The views of a scene show one set of named points, each view turned or mirrored, and shifted as a whole, with a little noise and some points left out.
In the rows, 128 means zero.

Scene 1
View 1
<194>: [167 196 123 128 108 104 112 121 107 110 144 125 106 116 145 129 138 104
 146 128 138 146]
<266>: [141 158 136 145 147 111 129 102 115 110 128 135 119 105 117  99 140  90
 117 118 134 138]
<143>: [174 183  89 193 156 100 117 126 105 102 164 137  90  98 140 103 133  52
  83 106 114 140]
<156>: [159 183 118 156 129 103 128 120 120  90 125 143 101 110 144 105 130 119
 133 118 141 131]
<82>: [137 176 169  74  95 112 114 101 111 127 124 114 134 122 123 135 150 125
 177 143 150 155]
<187>: [127 150 161 122 136 116 136  95 127 105 104 142 131 109 114  96 139 130
 143 124 152 131]
<151>: [149 179 129 159 129 100 143 121 135  72  97 161 100 112 150  93 122 162
 149 115 160 115]
<24>: [122 135 158 134 157 120 134  88 117 117 121 135 133 102  98  90 144  90
 115 120 136 137]
<95>: [138 165 147 128 129 110 131 104 122 103 112 140 121 111 124 104 136 127
 144 125 148 133]
<263>: [151 176 139 115 120 111 109 103 103 127 150 116 122 111 122 126 146  79
 134 130 130 154]
<2>: [ 89  92 185 136 191 131 154  63 130 118  98 145 154  92  67  63 148  93
  99 115 141 127]
<262>: [119 135 160 136 154 117 144  91 129 101  99 148 130 104 107  84 137 127
 128 119 149 125]
<91>: [108 125 166 152 167 120 162  89 143  84  77 167 130 101 104  64 131 153
 130 113 159 111]
<182>: [118 118 144 181 194 120 151  86 128 101 110 155 126  89  91  62 135  85
  81 102 131 120]
<185>: [136 168 157 115 115 109 134 106 129  98 100 141 120 116 130 107 135 154
 166 129 161 130]
<166>: [128 144 152 136 152 118 130  91 115 117 127 134 129 102 103  95 144  88
 116 119 132 140]
<18>: [134 157 151 130 135 113 131 100 120 108 115 136 123 109 118 102 138 118
 139 124 144 135]
View 2
<151>: [127  83 159 117 111 141 107  98 112 105 119 140 132  96 127 156 176  59
 124 106  75 117]
<187>: [128 108 129 122 108 147 130 114 102 146 107 118 132 100 130 145 144  82
 110 105 127 148]
<263>: [133 174 143 119 135 127 141  96  84 151 151 118  96  99 113 136 133  84
  92 122 142 136]
<82>: [118 128 162 146 137 142 159 131  98 166 141 141 119 100 111 104 115  80
  89 131 154 139]
<262>: [133 107 114 113  97 150 121 109 103 144  94 105 133 101 141 159 148  87
 119  92 125 154]
<18>: [132 125 130 117 113 141 128 105  99 143 117 119 121  99 128 146 146  80
 108 107 125 142]
<24>: [139 145 103 107 103 144 129  98  91 155 106  92 116 103 135 162 140  95
 109  97 142 160]
<182>: [151 136  69  80  75 144 102  79  90 140  79  67 123 102 155 203 165 100
 129  68 120 172]
<2>: [144 121  63  99  73 158 127 111  97 170  65  68 137 106 157 179 136 113
 121  72 157 191]
<156>: [132 134 150 109 121 129 113  83  96 116 139 130 110  95 120 156 166  64
 112 113  91 120]
<95>: [128 110 139 121 113 145 129 113 103 141 115 124 128 100 127 143 147  79
 110 107 122 142]
<266>: [138 151 121 104 112 133 122  88  89 140 124 105 108  98 129 163 149  84
 109 104 124 144]
<194>: [129 156 167 118 140 124 129  90  89 130 161 136  99  95 108 134 148  67
  96 129 115 116]
<91>: [132  73 105 110  78 159 112 113 112 134  72 104 151 102 151 172 161  85
 131  80 108 159]
<185>: [122  94 156 134 116 148 134 121 110 137 118 138 134  99 125 130 144  72
 110 114 116 134]
<166>: [139 152 108 105 107 139 128  95  90 151 115  96 113 100 131 161 142  92
 107  99 138 156]
View 3
<194>: [159 162 122  94 130 125 133 161 106 127 125 137 133 100  77 119 120  93
 119 127 150  50]
<151>: [163 175 138 130 134 128 147 140 108 158 135 122 142 123  93  54 103 100
  88 115 160  87]
<185>: [162 154 111 125 115 140 151 151 121 159 140 105 134 107  70  79 142 111
 106 141 158  87]
<95>: [150 144 127 117 119 139 144 150 120 156 135 119 135 112  81  98 126 111
 120 147 156  83]
<82>: [166 143  82 102 103 146 149 168 128 141 136 101 124  80  45 123 173 111
 132 160 150  66]
<2>: [ 95  74 169 133 105 167 151 129 147 200 150 115 135 153 105 114 113 146
 159 207 154 140]
<143>: [122 146 180  74 151 112 114 155  93 120 111 185 139 132 119 149  61  90
 142 128 147  46]
<91>: [128 125 159 150 120 152 158 126 132 196 150 107 143 147 102  56 106 129
 111 160 161 133]
<24>: [119 107 149 110 116 148 141 145 129 165 139 128 134 128  92 126 116 125
 147 176 152  97]
<263>: [143 134 119  83 118 134 132 165 117 131 126 135 127  98  71 151 133 106
 147 157 147  54]
<187>: [143 131 129 123 112 146 149 144 128 167 141 111 135 117  80  95 132 119
 125 159 156  97]
<18>: [142 135 133 113 118 140 144 148 121 157 137 121 134 115  82 107 127 113
 128 155 153  85]
<166>: [122 113 147 104 117 146 138 147 125 159 133 131 134 126  91 130 116 121
 148 171 150  87]
<262>: [131 122 147 128 116 150 149 138 130 178 142 114 138 130  92  91 118 124
 125 166 157 109]
<156>: [152 163 140 106 136 125 135 150 106 140 126 140 138 118  91  99 102  95
 112 125 154  67]
<182>: [ 92  93 198 125 127 149 138 125 129 185 138 144 143 166 126 108  75 131
 147 177 156 122]
View 4
<95>: [117 103 123 116 105  92 101 162 123 119 141 125  99 136 155 138 132 115
 153 129 143 141]
<187>: [119 113 127 120  96  90 107 163 125 108 145 116 103 131 164 138 118 117
 142 130 153 149]
<82>: [108  69 149 128  86  48 103 142 139 140 139 160  87 130 166 143 138 103
 171 139 148 185]
<266>: [148 103 127 101 118  97  95 173 117 124 139  92  96 141 138 138 141 130
 151 129 132 148]
<2>: [179 146 143 121  89  86 116 182 112  77 156  36 114 133 171 139  84 149
 102 138 173 178]
<151>: [ 79 117  94 114 112 133 105 170 121 109 138 140 110 135 155 132 132 106
 152 114 133  91]
<18>: [126 103 127 113 105  91 102 164 123 118 141 113 100 137 152 138 130 121
 151 128 144 149]
<263>: [144  74 144 102 117  71  87 159 126 150 133 119  82 140 132 143 160 123
 172 138 126 172]
<262>: [131 127 124 118  98 100 109 172 119  98 145  92 108 135 163 138 110 125
 133 128 154 143]
<166>: [159 110 137 107 111  88  98 172 117 117 143  82  97 140 145 140 131 136
 142 135 141 165]
<194>: [116  73 125 101 123  89  86 160 126 153 131 143  84 139 129 139 169 112
 180 129 117 144]
<143>: [169  93 111  68 161 131  71 188 104 151 128  75  85 154  92 139 186 143
 170 125  92 119]
<91>: [119 151 110 125  92 119 119 176 116  75 150  86 123 132 175 133  90 125
 116 123 166 121]
<185>: [ 89 102 121 126  92  89 108 154 130 115 142 149 102 131 169 134 125 104
 155 125 150 136]
<182>: [180 153 123 100 117 124 105 196 102  84 149  27 114 141 144 138 108 153
 111 127 147 138]
View 5
<194>: [116  98  89 110 103 144 160 109  87 147 180 107 151  88 164 116 125 115
  83  74 125 129]
<187>: [126 112  82 137 101 166 146 118 127 151 132 143 126 119 110 113 126 134
 116  99 114 134]
<24>: [128 119  93 145 105 177 132  98 122 143 156 157 145 145 102  98 123 144
 116  63 111 137]
<156>: [139 101  91 104 117 137 155 120  85 150 167 107 131 111 141 115 142 131
 117  75 113 123]
<2>: [140 134  91 168 106 200 115  96 153 144 128 191 133 183  54  86 124 164
 144  64  99 140]
<182>: [160 127 102 142 131 174 121  96 115 146 153 161 130 194  67  88 145 173
 161  37  89 133]
<95>: [127 107  82 128 103 157 150 117 112 149 144 128 131 110 125 113 128 128
 110  92 116 131]
<82>: [ 92 104  74 142  74 174 153 113 132 147 145 140 149  73 148 117 101 105
  65 115 137 138]
<185>: [124 106  72 127  97 153 155 133 120 155 126 126 117  95 129 119 129 121
 110 121 119 131]
<18>: [125 110  86 131 105 163 144 113 114 148 147 137 134 117 120 110 126 131
 111  85 115 133]
<263>: [108 105  95 131  94 165 146  93 104 141 183 132 163 103 148 107 112 120
  74  60 128 134]
<91>: [149 123  80 143 116 166 134 126 136 155 112 154 106 152  76 106 141 154
 156 101  99 132]
<143>: [149 101 117  97 135 137 145  86  53 140 221 103 163 144 144 101 143 144
 111   4 107 122]
<262>: [136 117  83 141 108 169 136 116 127 151 133 149 123 139  95 105 132 144
 132  90 107 132]
<151>: [151 101  79 102 123 128 159 141  94 161 134 100 101 108 130 122 153 131
 139 108 104 123]
<266>: [135 111  97 127 115 161 139  99 102 145 170 138 144 140 116 102 132 143
 118  52 109 131]
<166>: [127 116  92 141 105 174 135  96 118 143 162 149 149 141 109  98 123 143
 110  60 113 135]

Which points are out of place in each view (at most two, in the order of its rows)? Write none if all are in place.
view 1 => <182>
view 2 => <95>
view 3 => <194>
view 4 => none
view 5 => <91>, <266>
